Each row is a point on a landscape with many peaks, with its height.
A climber steps from a point to the highest of its 2 nearest points, and stops where none of them is higher. Distance is the straight distance between rows; heights are no part of it.
<139> height 5.16: [ 85  53 111 118 115 110  97 111 143 105 101 112  99  84  53  80 106  91
  63  96]
<375> height 1.55: [105 138  68  85  87  92 107 113 103 118  87  83 106 111  92 119 119 122
  83 134]
<851> height 5.12: [109 133  88  86 119  99  96 120  96 134  85  96 102 105 103 103  91  74
  80 121]
<467> height 0.98: [ 77  77  72 153  90  88 102 114 163  87  97 105 103  60  83 112  74 112
 110  74]
<112> height 1.75: [ 73 121 110  91 152 112  88  78  78  78  97  94  81  99  80  84 119  74
  55  97]
<434> height 2.01: [ 69  72  80 134  96 109  96  93 142  75 109  93  99  64  83  77 100 122
  96  71]
<116> height 5.41: [106 124 101 104 140 103  85 104  95 129  71  95  97  79 101 110 100  63
  61 121]
<574> height 2.23: [118 145 121  83 102  78 116  93  59  85  91 111 123 149  94 119 102  91
 132 164]
<446> height 2.17: [ 90  93  95  71  59  89 118 108  91 100 118  97 119 154 100 105  98 119
 118  95]
<416> height 4.09: [118  78 132 112 130 120  94  98 105 118  92 124  86  65 114  97  89  64
  98  99]
<417> height 2.00: [ 75 101  95 103 121 105  85 100 105 102  96  84  91  89  68  92 127  81
  34 103]
<991> height 4.96: [121  83  83 118  86  79  90 110 116  68 104  87  86  52  94 108 111 125
 107  59]
<571> height 1.88: [ 85 116  95  98 140 106  84  88  77  79  90  79  85  88  87 106 122  88
  44 113]
<687> height 4.15: [113  74 131 105 127 116  84 108 114 116 107 112  86  62  80  75 102  77
  86  97]
<921> height 3.61: [ 80 101  73 104  72  96 121 113 112 127 114  83 116 124 103 108 117 111
  94 113]
<395> height 5.80: [132  78 100 103 101 100  92 122 128  87  96 114  80  55 104  88  80  85
 101  75]
<865> height 1.76: [ 98 122  91  65  73  82 115 107  86 109 105  92 131 155  88 111 103 118
 100 123]
<789> height 6.71: [133  62 100 121  99  88  86 122 132  66  96 102  83  55  84  96  91  87
  84  69]
<658> height 3.54: [138  94 126  85  74 106 110  91  74 116  91  96  90 105 122 103 100 126
 126  97]
<511> height 0.24: [114 131 104  79 102 115 102 106  87 133 101 106  97 109 123  88 104 102
 125 107]
<152> height 5.77: [ 88 122 104  78 111  99 108  56  71  93 111 133 116 137 143 119  77  70
 133 130]
<528> height 7.26: [107  92  94  74  66  67 100 110  91  70 117 107 108 128  99  94  80 108
 144  67]
<896> height 3.74: [107 109 111  59  97  92 101  90  68  79 117 103 124 159 100  80 113 103
 136 109]
<11> height 3.97: [ 97 112 110 102 112 117 116  75  86 140  90 123  95  96 143 112  80  75
 121  98]
<315> height 5.85: [104  68  93 125  98  84  84 107 122  62 112  91  78  46  84  92 107  96
  92  65]
<201> height 2.54: [113  73 121 108 110 113  76  78  86  96  97  90  76  58 113  96  98 103
 100  68]
<320> height 5.24: [134 120 124  77  74 100 108  95  69 104  94  93 108 147 106 108 106 113
 113 127]
<899> height 3.11: [111  87 115  93 106 113  88  92  79 119  98  93  79  79 119 104 111  90
  86  95]
<846> height 2.66: [ 67  70  67 119  67 107 114 118 143 104 105 108 100 105 113 108  93 125
 123  94]
<114> height 5.08: [ 88 100  99  96  98 105  92  94  97 130 105  80 103  94  86  99 125 127
  81  94]
<40> height 6.04: [ 94 114 112 101 117 113  79  52  70  98  97  86  83  86 106  92 123 111
  76 109]
<164> height 1.40: [ 81  74  78 125  87 102 103 115 159  92 106 100 104  63  93  95  86 122
 105  67]
<377> height 1.15: [103 102  93  84  59  92  94 121 108 104 115 118  98 114  99  95 109 130
 144  83]
<178> height 5.88: [ 87  67  99 106  92 105 104 116 132 123  99  92 103  84  78  83  99  91
  64  88]
<689> height 2.88: [ 74  92  88  91  60  93 118 118 112 124 116  95 113 136  98 111 106 123
 113  97]
<22> height 2.15: [ 65  91 104 102 124 116  97  87 115  81 105  83 100 102  59  79 117  84
  41  96]
<806> height 5.37: [117 150  84  91 122  99 100  94  75 111  78 105 108  88 127 129  86  94
 104 149]
<870> height 0.87: [107  98 101  79  96  96 102 134 106 122 123  97 111 106 104  88  90  96
 125  82]
<639> height 5.28: [116 158  81 102 112  84  95 100  66  87  79 110 117 105 130 134  63 100
 124 154]
<363> height 5.26: [ 85  83  77  85  71  80 104 122 121  87 130  99 119 125 102  99  77 105
 134  71]
<484> height 4.62: [133  93 105  85  91 101 101 117 111 104 106 113  81  76 119  74  68  79
 126  78]
<931> height 3.76: [117  92 109  72  77 102  98  99  94 111 107 103  84  94 126  84  69  76
 122  89]
<821> height 3.70: [ 54  67  84 135  97 113 115 109 128 114 108  88 101  95  93 100 121 115
  87  93]
<254> height 5.62: [117 119 108  85  91 107  97  83  79 124  93  83 104 101  98 110 121 134
  97 120]
<575> height 4.34: [ 75  55 119 117 114  99 102 107 114  46 117 100  93  81  58  69 100  81
  69  63]
<345> height 4.20: [107 127 109  62 113  90 106  77  57  92  99 104 123 159 115 105  95  96
 130 121]
<630> height 4.68: [110  61 124 113 120 108  84 121 136  93 101 120  88  67  67  74 105  89
  81  91]
<283> height 5.66: [106 109 104  81 108  98 101 122 102 136  96 106  94 108 100  94  91  58
  84 108]
<148> height 5.18: [ 98  92 121 121 129 122 102  83  97 131  95 122  90  75 139 113  88  70
 107 100]
<781> height 5.00: [137 105 132  78  62  99 114 100  81  99  99  97 117 147  93  92 100 130
 130 108]
<901> height 2.67: [ 80  72  83  98  88 102 104 148 146 114 111 116 114 114  94  98  79  90
 107  82]
<60> height 4.97: [ 82  61 106 122 115  99  80 103 110  62 118  93  84  73  76  81 112  93
  78  64]
<832> height 2.39: [ 92  81  89 101  81 108  87 124 120 112 116 101  97  90 101 100 113 121
 106  66]
<562> height 2.86: [ 85  80  83 131  80 111  89  87 117  80 119  86 104  84  94  79 119 144
  99  75]
<854> height 3.94: [112 100 119  78  80  98 106  80  73 108 109 103  98 123 132  93  74  83
 131 102]
<817> height 1.16: [ 94  72  76 152 117  89 103 110 174  46  93 106 100  63  67 100  93 101
  88  91]
<110> height 4.40: [121 110 130  78  74  87 121  73  66  94 102 116  95 130 125  90  86  99
 149 110]
<516> height 2.51: [120 120 125 109 102 103 108  74  62 133  84  97  94 116 127 123 106  97
 116 121]
<943> height 3.83: [125  88 112  95  69 104  99  91  80 106  93  92  78  90 110  93 118 130
 112  88]
<163> height 6.51: [ 88 103 107  97 108 116  83  74  75  87 110  75  82  90  95  86 141 112
  65  91]
<93> height 5.20: [ 86 154  89  91 125  91 116  77  68  98  95 127 119 125 140 129  75  68
 117 138]
<779> height 3.79: [ 88  87  99 129  89 115  77  93 103  96 118  79  96  97 101  80 133 128
  88  69]
<325> height 5.42: [140 142 108  92  87  93 105  91  74 110  74  85 114 135 104 119 102 123
  94 143]
<824> height 1.46: [ 97 118  72  99 102  95  93 106  93 115  79  78  89  91  91 107 133 106
  58 124]
<42> height 4.84: [110 148  89  79 111  81 100 112  80 125  86  86 105 125 114 106  87  74
  96 123]
<718> height 2.50: [ 47  64 100 116 125 117 114  93 122  73 113  90 108 106  57  69 105  94
  61  83]
<765> height 5.79: [110 129 107  94 106 109  78  72  78 122  83  86  93  94 108 111 119 125
  74 122]
<183> height 4.74: [138 101 132  83  60  87 109  94  74  76 106 108 108 137 104  93  94 112
 149 101]
<642> height 0.93: [105  58  98 150 124  84  99 108 151  29  92 123 101  74  49  89  92  94
  76  82]
<861> height 6.87: [105  83  99  89  99 112  97 123 116 131  95 100  92  93  88  90  99  82
  77  92]
<425> height 1.66: [104 101  86 102  71  96  86 126 126  95 107 116  96  97 100 105  99 129
 127  61]
<391> height 3.75: [ 79  80  66  95  79  93 119 135 143  93 117 110 116 109 104 104  75 107
 127  76]
<954> height 0.60: [107 115 102  70  87  96 102 115  87 121 117 107 105 121 109  87 105 108
 133  93]
<600> height 1.63: [107 140  78  78  80  86 117 117  90 110  98  87 127 135  91 121 111 126
 100 138]
<341> height 3.07: [ 43  66  87 140 112 120 112  98 128  96 101  79 100  97  78  86 109 102
  75  81]
<868> height 4.53: [111 140  91  70 113  94 106  92  64 117  96  96 117 139 121 110  85  89
 116 122]
<81> height 2.38: [110 134 114 102  95  96 119  72  58 120  85 113 106 116 131 135  95  94
 122 143]
<406> height 2.73: [112  97 121 107 106 109  94  71  59 130  89  99  88  94 130 119 110 107
 103 100]
<464> height 3.48: [101  83 113  99 122 110  84  94  90 108  93  87  78  83 104 104 114  68
  61  96]
<10> height 5.47: [105 144  84 109 134 109  95  83  77 109  60  97  95  80 123 124  99  95
  85 130]
<177> height 4.28: [132  91  99 104  77  94  87  98  97  79 101  95  74  64 110  95 103 127
 127  75]
<720> height 5.60: [103 130  96  94 135 114  78  81  83 123  73  97  85  79 110 118 103  90
  67 121]
<741> height 2.16: [112 144 130  90 119  87 115  65  65  68  83 121 131 152  96 114  93  83
 133 156]
<195> height 4.18: [ 85  69 112 111 121 107  90 100  96  89 112  89  84  86  88  83 122  86
  67  72]
<914> height 1.54: [ 62  62  84 137 111 109 115 105 150  55 100  97  91  60  70  85  93 106
  91  78]
<756> height 2.30: [115 144 111  90 111  81 125  82  55 106  89 105 117 123 117 140  94  97
 132 159]
<398> height 1.80: [110  78 103  91  93 100  93 145 135 109 120 115 109  96  95  89  76  84
 113  71]
<558> height 4.33: [ 66  87  79 116  85 106 109 113 115 131 103  81 100 101  91 105 125 119
  85 100]
<945> height 0.77: [ 77  65 100 139 128  94 101 102 149  26 113 127 102  78  46  74  87  97
  86  74]
<491> height 5.15: [ 95 159  76 108 118  93 109  84  72  93  84 126 127 115 143 148  64  86
 119 143]

Where does a climber stop that starts at each point below?
<375> -> <558>
<954> -> <528>
<756> -> <60>
<345> -> <861>
<201> -> <789>
<571> -> <558>

Call two points neighbours if one is among the 2 nearest of the other. Go from one point of each pair to the other, from neighbour to neighbour, staying as high as possible. Name the lowest point that can't be avoided.
<861> / <720> -> <851>
<861> / <148> -> <416>
<152> / <720> -> <491>
